Points on a hilly landscape, in no order, each with its height.
A ball rolls from a point to the lowest of its 2 nearest points, and stops where none of them is lower. Distance is the straight distance between rows; heights are no part of it.
j_430: [-13  -4 -38  -8  -9  -7 -18  -3   5  -7  -2  -8   1 -24  10   0  26  25
 -14   7  -3  -8  -6  12]  h=499
j_789: [-10  39  17  16   1  29   3 -34  -5  13   8   1 -42  -3   1 -24 -28 -10
  15 -11 -10   1 -16  -1]  h=286
j_861: [  0  26   5  -2   7 -17  26  23 -16   3  10  41  10 -17  34  -4   5   0
   1  -8  -5 -19  17 -14]  h=757
j_600: [ 11  25   6  15   1  10   6  -7   7  -4 -16 -15 -35   7  -4 -14 -19 -11
   6  19  -4  37  -7 -14]  h=299
j_221: [ -3 -28  20  18  -6  14   4 -10  -7  27  16 -22  27   6 -16  -3 -15  -1
   5 -15 -21  12 -20  27]  h=342
j_983: [  2 -47  10   7 -10 -10 -28 -18 -23 -13  -8  21  12  -6   3  15  -1  15
 -16 -10   9 -14  28  25]  h=454
j_934: [-21  -5 -19 -13  -6   7 -27 -10   6 -16   5  -2  23 -26   1  -1  17  -9
  -4  -3 -11 -31  20  15]  h=330
j_92: [  4  -9 -21  10 -11 -18   4  24  -1 -15 -13   0   1   2   1  17  18   1
   0  11   4  18  -9  -7]  h=470
j_100: [ -4 -40  30  23 -27   0  -2  18  -5  10   2 -22   3  -2  -5   7  -7   8
  -3  -9 -15  26 -13   0]  h=297
j_83: [-19  -3  -9 -11  -4   7  15  21  11   3  -5  23  -5  -4 -14   5   8 -11
  14 -14  19 -12  12 -10]  h=478
j_165: [-23   8  -4  -9  -4  10 -24 -23  -7 -16  -3  18  -4 -25   4  -7  12  12
  -6 -10   2 -30  19  20]  h=366
j_328: [ 22 -17  27 -11   9   2 -40  -8   8 -24  -9   5 -30  21 -11   1 -11   2
  -4  -5   1  -1  20  -1]  h=425
j_14: [  9   1   5   2 -12 -18  38  49   8  21   9   1  12   6  20   6   5   1
   7   4   7  12 -17 -35]  h=618
j_187: [-10   4  33   2 -22   4   3  40  11  -4  -1   5 -24 -24  16 -10 -19 -11
   2  -6 -11  11  10 -32]  h=584
j_441: [  9  26  23   6   1   9  -2  16  10  -6  -6 -11 -14  31 -17   4 -11 -21
  31  11   8  30 -20 -11]  h=338
j_444: [-17  23 -51 -13  -4  15  11 -20  17  10  10 -20  -6 -18 -10 -14  11   8
   8  27   4 -15   5   5]  h=450
j_700: [ 10 -20   9  -6   2 -18 -40  12   1 -29 -11  11 -20  14   3   7  -2   5
  -2   4   9  -2  19   0]  h=438
j_768: [-12 -15 -19  -2 -22  15  32  40  20  33   0  12 -12 -34  -8  -4  20   9
   9  -1  11  -6  10 -21]  h=309
j_185: [ 21 -21   5  18   3 -19 -16 -11 -35 -16  -2  17  38  15   6   9 -10  -2
   0   5  10  -1  15  23]  h=364
j_295: [-19 -14 -10  18 -12   1  13   8   5  35  10  -5  26  -3  -8  18  10   1
  13 -17 -15  21 -32  17]  h=327
j_314: [ 18  -9  29 -14  12 -11  10  10   0   6  23 -23  -7  19  15  -1  -9  17
 -17 -13   2  -3 -29 -22]  h=132
j_326: [ -2 -23  21  11   5  15  14  -2  -5  20 -11  -1 -19   3  -5 -13 -27  -2
 -18 -12  18  10   0  -4]  h=382
j_16: [  2   7   6  29  -1  13   0  -7  -6   9 -10  -3 -19  -8  -8   6  -3  -6
  -3 -20 -16  30 -33  -3]  h=401
j_164: [ -5  12  15   7 -15 -15  13  39   2   2   5  18   3  16  -7  13   5  -8
  35  -9  13   5  -6 -14]  h=644
j_205: [  5  -3   8  -6   8   0 -37 -22 -11 -26  -3  19  -7   0   3  -2   5  15
  -9 -14  -5 -23  14  23]  h=391
j_86: [-19 -10   4  13  -9  25  29   3   2  31 -19   7 -29 -21  -5 -23 -26   0
  -8  -3  17   6  16  -6]  h=341
j_806: [-25  -1  13 -22  18  20   6 -17  10   7   4   8 -29  -8  -5  -8 -10  -3
 -19 -21  12 -20   3 -10]  h=562
j_973: [-13   1 -16 -19   3  14  -1  -3  21  -4   0 -19   8  13 -30  -1   9  -5
  22   7  34 -17  -6   8]  h=495
j_815: [-13  -8 -30   7 -16   3  11   4   1   9 -16  11  10 -47  20 -12   6   6
 -25  12 -18 -11  34   3]  h=393
j_393: [  1  27  25  -3   5   3  -1   3  10  -8   4 -16  -1  22  -4  -8  -4 -13
  17  -1  -9   1 -10 -15]  h=310
j_825: [  0  15  30  -3   8  12  -8 -22  -4   6  22   7 -14   4   7   5   7  12
  -2 -40 -22  -6 -34  -2]  h=192
j_248: [-22 -28  -2  -6   0   1  23  25   5  21  -6  25  -5   3 -10   7  -5 -12
  -5 -22  29   0   5 -14]  h=464
j_643: [ -5 -19  43 -17  -6 -12  10  28  -2   9  31  -9   8  14  18   2  -4  15
   0 -14   5  -6 -18 -17]  h=79
j_190: [ 37   3  17 -14  14 -14 -32  -7  12 -29  -8 -17  -4  38 -11  10  -6 -13
  11  21  -3   9   5  -4]  h=211
j_648: [ -5  14 -27  -7  -8   8  19  19  15   3  -1  22  -2 -21  -5   2  16 -10
  10   3   4 -21  30 -21]  h=453
j_516: [ -4  -5 -16   8   2   2 -22 -21 -27 -12 -10  33  31 -10   7  -4  -6  -3
  -5   0  17 -32  27  30]  h=400
j_51: [-11  53 -22   5 -10   7  20   1  19  13  -4  -5  -3  -6 -11  13  20 -19
  23   5 -12  13 -27 -22]  h=690
j_819: [ 10  -6  -8   2   5   3  25   2   2  15  -4 -29   1   7  -6   1  -5   8
 -14  21   6  31 -24  -9]  h=593
j_758: [-24 -21 -16   7 -18  -3   8  30  19  41   7  -5  28 -22  -1  11  10   8
   4 -13 -26  13 -11  14]  h=372
j_888: [ -7  13  21  -6 -13 -11  24  25  10  28  29 -22  22   2  19  -4   6  15
   6  -4 -21  -7 -28 -17]  h=659
j_762: [ 34   4  17   7  22   7   1  -6   5 -11 -14 -14 -27  23  -9  -4 -25 -12
 -11  22   6  39  -1 -16]  h=265
j_446: [ 25  11  21  16   8  24 -16 -20  -9   5   1  10 -37   5 -18   6 -13  -5
  -9 -31 -13  33 -29 -11]  h=433
j_668: [ -5  27 -21 -14  26   0   9 -17  13   0   2   0   3   1  10  10   4 -27
 -19  -2 -11 -15  -5 -18]  h=697
j_106: [-21  26 -12 -22  22   2  16  -7  11   6  13  -3  21  11   3  13  16 -27
  -2 -18  -5 -26 -15 -20]  h=687
j_964: [ -7 -26  -7  -5   3   3  -3 -25   1  29  21 -22  21 -13   5 -10   1  38
 -20  -3 -15 -15 -19  32]  h=479
j_170: [  8  -1  -3 -10  22   0 -12 -11   5 -21  -2   5  -6   6   4  28  14 -25
 -24 -25 -20  -1 -10 -14]  h=228
j_685: [ 34  -3  12  -3   7 -17 -39 -19 -15 -17  18  -1   8  33 -14  25  11  20
  14 -15  -9   1 -13  17]  h=181
j_476: [ 13 -16   2 -12  -4 -28 -20  18   2 -28   1  -5   7  26   2  11   3   2
  12  17  24  -8  15   1]  h=452
j_469: [ 14  21  33  19  12   3 -13  13   2  -3 -16  34 -35  11   6 -10 -27 -11
  10  -7   5  22  -1  -9]  h=317
j_519: [ -9 -15 -30  -1 -25 -10   4  32   9 -10 -14   6   9 -23   0  10  20  -2
   3   8   3   3  19  -9]  h=449
j_182: [  0  -4  14   5   3 -18  20  32  -6  11  11   8  17  13  19  14   7  -6
   8 -11   1   5 -12 -17]  h=631
j_883: [-17   9  12   1  -1  21   6 -10  16  22  13 -40  17   5 -21 -12  -3  -5
  22   0  -6  -4 -20  13]  h=276
j_347: [  3 -17  -6  -2  10   1  16 -24  -6  13  -9  -9 -11  -6  13 -28 -19  20
 -38  14  10 -17  17   4]  h=352
j_736: [ 16 -40 -22  17   6 -10  -9 -27 -27   8   3  10  22   9 -15  30   7   9
 -21 -15  10   6 -11  26]  h=543
j_994: [ 18  -1 -14   7  15   9   7 -32 -14  -3 -20 -11 -23   1   6 -26 -33  10
 -24  24  13   6  18   7]  h=316
j_515: [-19 -33   2  -7 -15  -7  -5   2   9  29  22 -19  11 -18   2  -2  13  44
   1  -6 -12  -5 -19  21]  h=448
j_451: [-20 -24   0  -4  -8  -8  22  34  -4  21  -2  44 -17 -16   8  15   4   4
 -15 -20  28   1  -2 -15]  h=417
j_252: [-22  13 -17  -2  -4  28  15 -13  20   1 -11 -22 -33 -12 -20 -16 -11 -25
   7  15  -7  10  16 -12]  h=457
j_232: [  6   3  20 -15  20   4 -25 -13   5 -15   6  22 -18  12  -3  25  10  -9
 -12 -39 -17 -13 -11  -7]  h=183
j_985: [  5 -17  11  10  11  -3 -10   6   2 -25 -29  18 -15  13  -4   8 -16 -31
 -14  -2   0  16  25  -2]  h=335
j_496: [ -6   3 -18  21  -1   3  -4 -22 -26   2 -11  15  38  -6   1 -19 -11 -10
   3  16  17 -15  30  30]  h=368
j_705: [  4  13  -6   9   2 -11   5   3  -2 -11  -6  -9   8  12  -5  20  11  -3
   9   7   0  15 -18   3]  h=482
j_974: [ -9  34 -20  -2  -9  -8  -5   7  14  -6  -1 -12   3 -19   6   6  27  -2
  11   0 -23  -6  -9  -9]  h=489
j_631: [  7 -19  -4  -3 -11 -17 -23   6  -2 -28   1 -22  11 -13  13  -2  10  11
 -12  15 -18  -2  16   2]  h=294
j_58: [ -8 -10 -39   1 -15   4  15  21   5   2 -17  19   4 -37   0  -3   9  -4
  -9  13   7 -14  31  -7]  h=424
j_783: [-11  -3 -15  -1   6  11  23 -23   0  16  -5 -14 -24 -16   9 -23 -20   3
 -29   5  -9   3   9  -8]  h=389
j_480: [ -4  22  12   7 -18  14  14  32  12  14  -6 -10 -13  12 -23   0  -7 -13
  41   9  17  26 -16 -16]  h=355
j_286: [-12  -9  -7 -26  21   9   4 -18   8   8  16 -13 -17   0  -1  -2   5   7
 -27 -19   2 -23 -16  -1]  h=541
j_215: [ -4   2   3  -3 -12 -20  21  41   4  12  16  -5  40  10   4  19  18  -6
  22   1  -2  -8  -4 -12]  h=642
j_77: [-10  15 -34   8   7  18  -1 -25   1 -13 -25   9  -9 -11 -14 -14  -7 -26
  -8  12   5  -1  25  12]  h=146
j_778: [ 37 -34 -15  -6   8 -14 -45 -14  -6 -27 -12   2   8  20   0  15 -11  -9
 -22  27  15   5  26   6]  h=269
j_882: [ -7 -11 -11 -13   7  -6   9   7  10   3   1  -4   2   5   0  11  11  -8
 -13 -13   2   0 -16 -18]  h=500
j_914: [ 11 -13 -28  -5 -14  -9 -28  -7  -1 -24  -3 -33  21  -4   2   4  16  10
  -5  29  -8   3   2  13]  h=278
j_130: [ -1   4  20   3  -6   5   5  33  19 -14 -20  -2 -12  12 -13   3  -9 -29
  16   8   1  26  18 -20]  h=191
j_658: [  5  28 -10 -11  15 -22  -7  -4  -5 -11  11   6  11   5  27   6  17  15
  -1  -3  -9 -23 -17  -2]  h=782
j_110: [ 12 -26 -14  15  -1 -12  23  11 -15  20   1 -10   4  11   0   8   4  22
  -9   3  12  31 -34   4]  h=578
j_849: [ 36   8  -1 -14   6 -22 -23  -1   4 -34  -4 -26   4  31   2  19  13   5
  -4  23   0   8 -15 -10]  h=194
j_397: [  2  14   9  22 -13  12  23  17   3   6 -14 -11 -21   5 -12 -12 -21  -7
  16  19  17  42 -17 -15]  h=331
j_715: [ 15  17  14   5  22 -13  29  14  -6  -4  -7  13   4  19  25  -6 -18 -20
  -9   4   2   6   7 -19]  h=720
j_514: [ -8  -4  35 -10 -17   8  15  32   7  12   6  10 -23 -11   7 -15 -13   9
   3  -8  13  -3   8 -26]  h=596
j_399: [ -3  39 -15  -2  10   0  31   2  13  16   0 -13   0   5   0  11   9 -22
  -1  10 -16  10 -22 -28]  h=699
j_342: [-17 -21  -7   7 -12  -9  -4   4 -17 -11 -24  27   8 -35  17  -3   8   3
 -28   2  -6  -6  36   7]  h=354
j_530: [ -9  28  23 -17  -7   4  17  26  18  14  21 -21   9   1  11  -9   9  -2
  15  -5 -13 -20 -14 -28]  h=667
j_869: [ -9  21   0  20   5  15  11 -17   3  13   4 -16  -5 -15   6  -7  -6  -9
  -1 -11 -31  12 -20  -1]  h=369
j_306: [  4 -31 -11   8   2   2 -12 -31 -19  10   5   1  26   0  -9   2   1  15
 -11 -11   1  -7 -12  34]  h=524
j_227: [ -8  29   1  10  -9  -4  -2   2 -17  -8  -9  47 -18 -28  24 -18   8  15
   5  -3  -1  -8  28  10]  h=340
j_345: [-12  27  17  12  -1   5  24   6 -13  10   7  28  -3 -16  18 -16  -8  -5
  11 -14 -10  -7   8  -5]  h=745
j_363: [ -3   8   9  -8  -7 -12  23  26   2  29  23 -19  50   4  11  -6   5   8
  22   4  -6 -13  -7  -6]  h=650
j_112: [-26  26  -9  -2   2  23  10 -31  12  21  16 -21   1  -5 -18 -12   4  -7
  23  -4 -13  -9 -18  18]  h=240
j_579: [ -1   7  -4   1   7  13  -6  -9   7 -25 -19 -20  22   9 -28   8  -9 -40
   9  37  -2  20  11   0]  h=124
j_119: [ -6  22  -9  19   9   2   9  -8 -17  -6   1   8  50   6  -2   2   0 -33
  17   7  -6  -2   2  17]  h=293
j_507: [-17  -8   6   9 -10  25   4 -15  10  -5 -22 -24 -25 -15 -18 -23 -19 -14
  -5   5  -8   7  22   2]  h=439
j_143: [-12   5 -23  -5 -25  -6   3  27  14  -1   9  -1   2 -33  11   4  26   9
   0  -2 -19  -7   3 -15]  h=471
j_236: [ 18  18 -23  10   5  -1 -15 -23 -11 -26  -8 -19  11  -2   2   3   8   2
  -6  21 -11   9  -1  15]  h=258
j_616: [  2  17 -15   5   4  -7  30  -4   2  36  16 -21  35   5   2 -20  -2  15
  19  24   5   4 -20  14]  h=490
j_961: [-17   9 -28 -12  -7  15  11 -23  11  19   4 -14 -25 -20  -7 -31  -2  25
   4  15  17 -21  10   8]  h=421
j_274: [  4  46   2 -22  13 -12   6  17  20  -7   8   6 -19   8  23   0  12  -1
   4   1  -6 -19  -2 -35]  h=773
j_191: [-10  -5  33   7 -27  -7   0  35  -1   0  12   8  -8 -24  22   2   3   6
  -2 -18 -17   8  -7 -18]  h=570
j_214: [ -3  28  -8   0  -4  -2  15  20   4   4  -2  18  18  17 -22  17  15 -13
  47   7  25   6 -13  -4]  h=654
j_505: [  0  -2 -41  11  -7 -12 -12 -13   0   1   3 -16  18 -24   9   7  20  20
 -13  11 -19   9 -17  20]  h=514
j_986: [ 13  17  22   0   3  -6 -39 -10   1 -19   2  10 -41   9   6 -11   1  24
  15  -6   0  -1  -4   8]  h=246
j_40: [ -2   2 -28   8   8  12 -17 -23   1 -30 -23  -3  17 -11 -19  10  -3 -32
  -4  27  -1  12  15  10]  h=87
j_903: [-25 -22 -13 -12 -17 -10  -7  22  22  40  21 -17  22 -20   9  13  16  30
   4 -10 -30   0 -23  14]  h=413
j_532: [ 10   8  28  -4  16   6 -12 -17 -11  -5  21   5   1   4  15  -1  -6   3
 -12 -23 -20 -15 -10   4]  h=243
j_34: [-23  10 -43 -10 -14   6  -5  -9  23   2   2 -21 -11 -35  -3 -12  20   9
  -3  12 -18 -12   6  -2]  h=477
j_617: [ -8 -38  33  18 -10   5   4  15  -7  10   6 -10  24  11 -10   8 -11 -12
   6 -22  -7  10  -8  11]  h=334
j_618: [ 30 -26  -1   6   5  -6 -19   6   4 -33 -23 -11 -18  17  -8   8 -10  -3
 -18  22   5  37  15  -4]  h=216
j_793: [ 11 -23  -7   6  -4 -16 -30 -22 -21  -7  23  -5  32  25 -15  27  14  10
  12 -16   0  -1 -18  27]  h=217
j_270: [ -9 -35 -20   4 -17 -23 -19  -7 -12   6  20  -7  34  12 -19  32  17  10
  19  -5  10  -3 -17  28]  h=254
j_676: [  0  20 -11  20   2  -3  14 -11 -26   5  -6   9  16 -13  12 -26  -8   4
   6  15  -7  -8  17  20]  h=336
j_310: [ -6 -11  30   5  -6  21  -3 -14  -2   5  14 -34  18  14 -22 -17 -12  -8
  15  -8  -9  -3  -1  17]  h=304
j_810: [ -3 -33  -9  14 -21 -15 -17   9 -11 -22 -19   4   5 -18   7   4  10  10
 -12  13  -3   4  26  13]  h=318
j_12: [  3  17  -3  18   0  -1  -9 -11 -21  -9 -11  27  -6 -11  12 -11  -1  17
   2   0   4  -6   4  17]  h=300
j_309: [ -5   3  23 -12  12   2   0  -4  -2  -1  13  -8  17  15   2  -5 -11 -10
   4 -15  -4 -18   6  -5]  h=283
j_206: [ -3 -11 -20   0   9  -4  22 -26  -1  39  13 -22  11 -13  18 -24  -8  29
 -24  12 -11  -6 -14  20]  h=502
j_184: [-26   1 -10  -3 -16  24  13   8  29   8  -8 -25 -14  -7 -29  -3   8 -21
  12   1  -2  16  -7 -17]  h=475
j_843: [-18 -23 -11   5 -16 -11 -31 -14 -23 -16 -10  24  27 -11  -2   6   9   3
  -1  -6  16 -21  24  32]  h=427
j_538: [ 37 -29  34   5  17   0 -17 -13 -11 -12 -11   3   4  29 -18  -1 -25 -11
  -6   2  13   8  28  11]  h=337
j_95: [ -8  34 -45  12   2   3   9 -28  -5  -7 -16   5  -5 -22   0 -11   2 -17
  -1  23  -8   6  12   6]  h=198
j_995: [  1 -19   8  12  -9  14 -21 -12  -3 -13 -19 -16 -14  -5 -19 -11 -10  -2
  -2   1  -5   8  13  19]  h=423
j_49: [ 31 -31 -20   1  -3 -25 -30  -2  -4 -36 -13  -6  -5  15  -4  24   8   2
 -21  21   6  23   9   1]  h=244
j_200: [ -2   1 -22 -31  19   7 -21 -16  16  -8   4  -3   6  23 -17  11   1 -10
   2   3  37 -24 -11   4]  h=480
j_288: [ 4 12 -9 -2  2 -6 16  5 -2  6  5 -9 25 13  2 -6  3  1 17 15  9  0 -8  3]  h=493
j_784: [-14 -25  -8 -21 -25   0  15  41  17  14   8  17  -9 -29  -7   8  22  12
   8  -1  18 -28  25 -17]  h=256
j_971: [ 24   7  24  -8  20  -3  -7  14  16 -17 -15  -8  -8  34  -2   2 -11 -17
   2  17   9  13   5 -17]  h=232
j_629: [ 13  39  12  15  26   4 -11 -10   6  -6 -11  25 -33  18  -5  -1 -13 -18
  15  -1   0  22  -9   0]  h=280
j_450: [ -3  45 -27   9   4   3  34   6  -3  16  -1  20  15   8 -14   2  13  -9
  37  10  25   3 -11   1]  h=664
j_316: [ -7  -4 -18 -17  17  -3   4 -18   1  11  14  -5   6   3   2  16  20   2
 -16 -18  -3 -13 -36  -1]  h=519
j_966: [ 31  15  27   5   6   5 -42 -19 -10 -15  11   8 -20  30 -14   4   7  17
  26 -18  -8   2 -14  20]  h=214
j_407: [ -7 -14   7   7   4   1 -13 -24 -14   0   6  -3  21  -1  -4  -7  -7   4
  -2  -1  -2 -24   8  29]  h=507
j_54: [  8  41   7  16   9  -3  26   9  -7   4  -7  22  -3   7  18 -19 -18 -19
  19   4   3   6  13 -14]  h=732
j_246: [  0  24   8   6  -3  -1 -13   3  -5 -12  -9  16 -28  -1   6 -16  -4  15
  15  -3   7   4  -1   7]  h=272
j_908: [ 19  13 -14  -1  17   1 -12 -20   7 -25 -11 -13  -3   8  -6  27  14 -20
 -24   1 -24  14 -15 -12]  h=257
j_799: [-16  -5 -10  14   5   7  13  -6   3  22  -4 -13  29   2 -22  17   4 -22
   8  -5  -9  24 -24  14]  h=289
j_633: [ 11   4   3   7  -1  -9  41  28   8  23  -3 -22   8  10   7  -7  -7 -12
  -4  19   4  23 -21 -28]  h=605
j_289: [-23  27   1 -25   3   5  15  12  19  13  26 -10  18   1   1   4  17 -16
  17 -18 -12 -29  -9 -20]  h=678
j_928: [ -5  30  26  11   6  20  12 -24   1  10  15 -17 -23   6   0 -12 -26 -25
   0 -15 -25   7 -19 -14]  h=329
j_470: [-10  -3 -31 -11  -8   2 -23 -12   8 -23  -5 -19  22 -10  -9   2  13  -8
   0  18  13 -13  16   4]  h=301
j_520: [ 16 -10  30  -7  23  18  -6 -19  -3  -2  -2   7 -32  13  -2  -4 -24  -9
 -22 -20  -9  -2  -1  -5]  h=380
j_646: [  7  -2  30   9  15   2  -5   3   1 -11 -12  16 -19  11   4   4 -15 -18
 -11 -17  -6  11   8  -7]  h=351
j_854: [  1  11  11   7   4  14  10  12   9 -15 -27 -23  -1   5 -17   3 -12 -34
   5  28 -12  36  11 -12]  h=155
j_475: [  7 -45  18 -15  -4 -13 -20  -5 -17 -12  -2   8  13  14   5  -3  -6  16
 -13   5  25 -29  31  20]  h=476
j_813: [-13  15  -5  -1 -14   8   8   4  -7   2 -11  36 -32 -34  11 -24   0  18
   9   4  13 -17  32   0]  h=365
j_672: [ 27  11  -6 -12  27 -16 -21 -19 -16 -21   1   9   3  13  26  -4  -3  13
 -20   6   7 -23  10   2]  h=792
j_464: [ 17  13  30 -14  10  10 -29 -16   6  -6  17  -3 -21  29 -11  20   9   5
   0 -33 -19  -5 -35 -12]  h=120
j_812: [ 19 -38  26  -4 -11 -22 -14  12 -13  -7  23  -4 -11  20   5  17   1  28
  -4 -16   3  14 -16  -2]  h=227
j_374: [-13  -9  20   5 -16  -3  11  21  -3   8   8   9  28 -33  30  -6   1  14
  -6  -4 -38  -8  17   6]  h=538
j_503: [-11  -1  -1  10 -13  21  31  23  14  16 -20   4 -31 -15 -11 -18 -20 -21
   2  12  14  15  18 -21]  h=292
j_734: [ 13   5  19 -13  30  13 -26 -26   9  -8   4  -1 -29  20 -15  -3 -10  -3
  -2 -12  -2 -14   3   2]  h=405
j_797: [ 23  -4   6 -16   2 -13   1  15  10  -7   2 -32  -6  26   7   8   4  15
  -6   8   5   5 -19 -18]  h=171
j_829: [-14   7  -9  -2  -7   0  21   9  -2  20   7  13 -10 -39  27 -11   3  19
 -15  -7 -11  -6  -1  -6]  h=451
j_880: [  3  30  -5 -12  17 -10  24  15   5  -4   8  19   0  -7  34   1   9  -8
 -10  -5  -8 -18   5 -28]  h=767
j_249: [-12  19 -36   2 -15   1 -11  -2  11   1   3 -22  19 -17  -5  10  32   8
  18  14 -23   3 -17  14]  h=505
j_824: [-11  -7  -9   1  -1   1  18   1  -4  18  -2  -2  -5 -12   9 -17   0  19
 -10   2   5   2  -4   5]  h=422
j_609: [-14 -19 -15  -4 -17   2  30  35   7  20  -8  23 -23 -35   7   6   9   8
 -18  -7   8   1  11 -23]  h=362
j_228: [-12 -13   5 -19 -19   0   9  39  11   5   2  31 -17 -11  -6   3  13  24
  22  -3  38 -15  24 -10]  h=296
j_911: [ 49 -13  16   4  17   5 -15 -23 -17 -11 -11 -13  -9  30  -9 -18 -26  13
  -3  22   4  15  22  18]  h=308
j_497: [ 30 -19  19  20  -2   2 -20 -20 -29 -19  -4   3  29  10   4  -5 -15   5
  -7  -2 -15   2  25  25]  h=388
j_557: [ -3  46   1   8  20  20   4 -29   3  -3  -6   8 -23  10 -11 -11 -14 -20
  18  -6   1   2  -7   6]  h=237
j_478: [-17  -1  -8 -12  -5  16  -4   1  29  -2  -8 -27  -7  13 -40  14  14 -14
  20   7  14  15 -21  -1]  h=491
j_965: [ 21  16  -6   0  21 -26   4  -6 -27 -12   9  22  14   0  39  -4   3  10
 -15   0  -3 -17  -7   2]  h=787
j_963: [ 10 -29  20   7 -17 -14   0  17 -13  10  18 -23   2   7  13   7   2  25
 -12  -8 -15  17 -31  -2]  h=260
j_539: [ -9   3 -20  -4  -9  10  15  -3   2   7 -12   8 -24 -20  -5 -27  -3  10
   1  19  20 -17  31   2]  h=394
j_673: [ 16 -17  32  24 -12  11 -25 -16 -24 -16  -7  -4   3  -1  -6 -10 -13   6
  -2 -11 -26  12  18  20]  h=404
j_216: [-22 -20  -7  -1 -23 -15 -14   2  -8  12  21   6  -5 -15   2  22  31  43
   7 -29  -3   2 -37  21]  h=345
j_113: [  1   4   6   9  -4   5  31  35   7   1 -21  12  -3   3  -9   0 -13 -33
  13   6  15  22  10 -27]  h=235
j_536: [-16 -34 -22   2 -12 -20 -17   1  -6   2  13   2  11  -5  -8  31  30  19
   2 -18   7  -9 -18  19]  h=295
j_602: [-16  27 -11   4  15  23   6 -36  -4   9  -1   0   2   0 -15 -17  -8 -20
   9   0  -3 -12  -1  18]  h=190
j_570: [ 35 -18   5  14   5  15  -8 -28 -16   0 -17  -9 -26   8 -14 -19 -24  15
 -20   9  10  21  10  13]  h=282
j_921: [  2  29 -20  11   0   5  -2 -16  -3 -18 -10  -8  -9 -10   2 -13   6  -7
   8  16 -22   6   6   9]  h=236
j_368: [-16  18  -1   5   0   5  23  -6   1  42  26  -5  15  -8  10 -24  -5  25
   9   0  -5 -10 -18  14]  h=469
j_577: [  4 -12  -3  17  -1 -14  -7  -4 -27 -12  -1  13  55  13  -3  17  -4 -26
  12   9   6   8  12  26]  h=339
j_90: [-22   8  26  -9 -14   0  23   7  -3  16  19  17  12 -50  29 -12  -5  -1
 -11  -5 -35 -21  30  -9]  h=512
j_732: [ 21 -22 -12  -3  17  -4 -33  -3   7 -29 -27  17  -7  13  -5   6 -12 -24
 -18  23  18   7  34   1]  h=298
j_9: [  7 -33 -12   5   5 -18   7  -1 -15   8   5   0  14  11   5  17   4  11
 -19  -7  10  12 -15   8]  h=563
j_305: [ -5 -19  13 -19   4   3  10  26  19  -6  -8 -10 -18   2   3   2  -6 -14
 -12  -6   7   6   3 -28]  h=520
j_777: [-19  11  18 -18 -12  -1  19  -6  -3  11  19  27  -8 -56  35 -12   6  17
 -24  -4 -25 -14  13  -8]  h=483
j_427: [ 16  30 -17  -9  15 -16  -3  -8  -4 -20   2   3  15  14  19 -16  -1   3
   1  25  14 -20  11   1]  h=796
j_272: [ 44  -2  31   1  20  19 -27 -18   3  -3   2   5 -40  25 -27   6 -22  -4
  -9 -26 -21  27  -8 -15]  h=458
j_512: [ -6  20  -3  15  10   4   5 -11  -4   4   6 -11  45   9 -13  18   8 -24
  11   2 -25  10 -16  10]  h=259
j_585: [  6 -42  -1   1   3  -7 -10   5  -8 -11 -21   4  12  27 -17  12 -18 -17
   1  20  40   6  23  11]  h=371
j_357: [ 32 -26   5   5   3  -2 -15  -5 -12  -9 -18   4 -26  23 -10   4 -11  16
 -12   4  18  19   7   4]  h=250
j_525: [  1  -4  -5 -26   8 -10 -17   0  12 -15   3   0  -9  22  -5  -3   1  10
   9   5  33 -22   3   1]  h=463
j_269: [ -2 -25  47 -14 -12  -9 -25  13  -2  -8  27   9 -16  13   6  19   1  21
   1 -31   5  -3 -19  -5]  h=193
j_876: [ -7  -2 -17 -17 -25  -2   0  19   6  -5  -7  32 -16 -31  -2 -11  14  25
   9  10  29 -25  42  -1]  h=332
j_604: [  0  19 -27 -11  14   1  -4 -24 -13  -7  -5  14  14   2   4  -8  -2  -6
  -2  12  30 -28   8  13]  h=801
j_593: [ -9  39 -38  11  -8   1  22   5   4  16  -1  10  21 -13 -11  15  27  -3
  25  15   0   7 -19   3]  h=677
j_174: [  0 -24   3  -2   5  -6  -3  -6 -13   1  -1   4  19   7   7 -13  -8  13
  -4   2  21 -20  17  13]  h=492
j_978: [-17  22 -12  -6  -1   4  19 -21  -4  29  19  -6  -3 -19   6 -30  -7  23
   9  10   3 -25   0  11]  h=447
j_398: [ -8 -21  25   1 -10 -19   7  21  -4  -3  12   4   8 -24  31   2   7  11
 -20 -13 -29   4   6 -10]  h=555
j_875: [  3  27   6   0  19  -3  32  14   6   1  -7   0  -7  12  21   3 -12 -22
  -6  -5 -12  16 -12 -35]  h=710
j_559: [-17 -22  40 -23  -2   0  -4  16   9  -2  24  -5  -4  22  -3  19   2  -1
   4 -29   7 -18 -15  -7]  h=143
j_940: [-11  10  17 -22  11  11  14   4  22   3   3   1 -28   5  -4 -10 -10 -12
   3 -10  14  -9   1 -21]  h=539
j_439: [  1 -33   2  17 -26 -14 -19  -4 -22   4  15   1  -8 -11   6  18  19  43
  -7 -19 -16  16 -26  20]  h=387
j_804: [ 18 -36  13  -7   9  -5 -30  -9   2 -22  -9   5  10  36 -24   9 -20 -11
   0   5  30  -4  29  12]  h=357
j_298: [  8 -17 -21   2   8  -6 -23  -2 -13 -19 -32  26   9   6  -6   0 -16 -15
  -7  20  39  -2  34  14]  h=333
j_17: [  6  32   0 -20  12  -9   2   0  14  -5  13 -14 -12   8  15   7  16  11
  -2  -6  -7 -15 -27 -18]  h=778

Where does a ball stop that starts at each point below?
j_973: j_618
j_880: j_685
j_184: j_512
j_289: j_685
j_164: j_685
j_604: j_685

Call two points neighbours if one is among the 2 nearest of the other. Go from one point of each pair to the other, from neighbour to neighbour, staying as low as possible. Name the highest point that can't be avoided.
j_784 and j_512: j_973
j_464 and j_685: j_439
j_464 and j_40: j_236
j_602 and j_464: j_480
j_784 and j_685: j_813
j_618 and j_643: j_646
j_602 and j_643: j_221
